A landscape with many valleys, sampled at points; each row gives a point and its height.
From any point a ball rolls to the lowest of the 6 points nearest to it. It stops when none of these is lower. Distance is the straight distance between rows; heights are no part of it.
<620>: [33,61,4,10,-42,-9,1,6,-6,48,8]  h=4.80
<631>: [37,25,8,0,-32,-33,13,17,-9,-10,-14]  h=4.56
<539>: [-31,-40,-5,-5,27,2,-2,6,13,-21,5]  h=3.46
<248>: [-41,-58,26,-19,20,54,0,-4,-53,-41,6]  h=4.18
<156>: [33,50,9,2,-45,-14,0,22,-6,33,5]  h=5.29
<333>: [4,-6,-15,48,-13,-23,-32,-7,7,53,18]  h=0.52
<244>: [26,28,2,-1,-19,-22,13,3,0,1,-8]  h=3.91
<346>: [-49,-37,-8,2,36,21,-2,17,65,19,43]  h=8.34
<634>: [25,52,2,33,-36,-3,-7,-16,3,61,9]  h=4.50
<201>: [16,-27,-8,1,-20,-48,7,20,-17,-34,-23]  h=3.73
<159>: [-15,12,-14,28,2,-10,-23,-29,28,34,13]  h=2.50
<427>: [-19,-14,3,-16,38,58,-1,-23,-3,-22,0]  h=3.51
<353>: [31,16,-4,39,-34,-28,-14,1,-6,24,-2]  h=4.96
<207>: [-7,8,13,-23,31,53,14,-22,-20,-25,-20]  h=2.71
<326>: [-27,-21,-15,25,12,-15,-27,1,44,29,29]  h=4.03
<72>: [41,11,1,10,-39,-39,4,24,-8,-20,-17]  h=4.19
<369>: [9,8,5,-21,7,3,16,-15,-4,-13,-20]  h=2.79
<655>: [-11,-35,-16,14,1,-36,-12,5,15,-11,3]  h=3.86
<568>: [-5,-4,20,-32,12,38,31,-1,-43,-37,-19]  h=3.69
<601>: [-45,-77,4,-21,28,19,0,22,-17,-31,10]  h=3.47
<587>: [-25,-22,-18,14,17,-15,-20,-8,31,8,13]  h=3.14
<180>: [8,19,-11,32,-24,-18,-15,-15,9,44,7]  h=2.49
<73>: [-47,-34,-21,-6,42,30,-11,1,51,6,25]  h=7.69
<236>: [15,2,13,-32,4,-3,28,13,-28,-35,-20]  h=3.23
<332>: [13,40,-1,11,-25,-7,-6,-20,12,40,9]  h=3.55
<115>: [9,43,4,-4,8,7,4,-24,13,13,-4]  h=2.62
<579>: [-23,-5,-10,2,27,8,-12,-23,30,2,7]  h=2.28
<456>: [-8,-20,-6,-12,17,-2,5,-12,-2,-25,-8]  h=3.48
<468>: [46,42,10,-17,-33,-31,21,53,-20,-19,-13]  h=4.20
<613>: [-31,-46,3,-16,39,34,1,-8,-7,-27,0]  h=4.21
<492>: [-16,-11,26,-19,19,74,18,-18,-50,-40,2]  h=2.32
<280>: [-9,-65,-10,-9,4,-28,8,24,-21,-38,-20]  h=5.73
<94>: [-10,3,-1,-15,33,27,2,-29,10,-9,-8]  h=2.35
<256>: [17,74,5,-2,-31,6,-2,-9,6,51,14]  h=4.47
<407>: [6,7,-16,27,-17,-28,-20,-10,8,23,10]  h=2.64
<639>: [28,67,9,-17,-25,-9,12,22,2,22,4]  h=4.67
<625>: [-43,-45,-3,-12,44,35,-6,-3,14,-16,15]  h=4.55
<402>: [27,41,22,-38,-14,-20,28,47,-24,-23,-22]  h=4.04
<60>: [25,-14,-5,8,-19,-38,2,17,-11,-25,-20]  h=2.11
<339>: [-12,-35,12,-24,24,23,19,-2,-35,-40,-15]  h=4.74
<537>: [28,-9,-25,62,-39,-8,-27,7,-15,71,1]  h=3.05
<564>: [18,4,-5,19,-17,-35,-9,1,1,0,-9]  h=4.76
<223>: [15,30,7,-18,-2,-3,13,-13,4,0,-9]  h=2.67
<448>: [9,18,-3,11,-5,-16,-3,-15,10,8,-1]  h=3.49
<364>: [27,51,9,-5,-27,-17,8,7,0,14,-4]  h=4.68
<406>: [2,-14,-14,33,-9,-36,-27,4,10,15,13]  h=2.51
<419>: [-19,2,0,-12,40,71,-7,-36,9,-15,2]  h=4.44
<422>: [22,-15,-8,36,-26,-48,-17,8,0,1,-8]  h=4.75
<482>: [-32,5,-6,2,40,34,-12,-31,32,5,7]  h=4.11
<129>: [-48,-79,16,-17,22,34,0,12,-38,-40,6]  h=2.39
<640>: [7,33,12,-30,13,24,25,-11,0,-13,-11]  h=1.57
<432>: [18,-8,8,-20,-13,-22,25,16,-27,-36,-29]  h=3.99
<27>: [-51,-51,-12,-10,34,10,-3,23,44,3,33]  h=6.03
<96>: [29,49,15,-25,-21,-12,25,33,-8,-5,-14]  h=4.24
<650>: [-2,25,-1,3,8,12,-10,-35,25,13,12]  h=3.17
<471>: [-33,-64,-1,-18,25,9,0,12,-2,-30,2]  h=3.96
<619>: [31,27,-10,43,-45,-8,-17,-3,-16,60,6]  h=5.32

Where does a ball stop that starts at each point below?
<96>: <640>
<468>: <640>
<639>: <640>
<625>: <579>
<256>: <333>
<613>: <579>
<427>: <579>
<353>: <333>
<448>: <640>
<419>: <579>

Call two points neighbours if one is among the 6 nearest of the other. Go from one point of each pair to the other, from neighbour to neighbour, staying as low as possible. Name the highest point that can't be avoided.
<640>, <60>: <432>
<579>, <640>: <94>
<492>, <129>: <601>
<492>, <640>: <207>
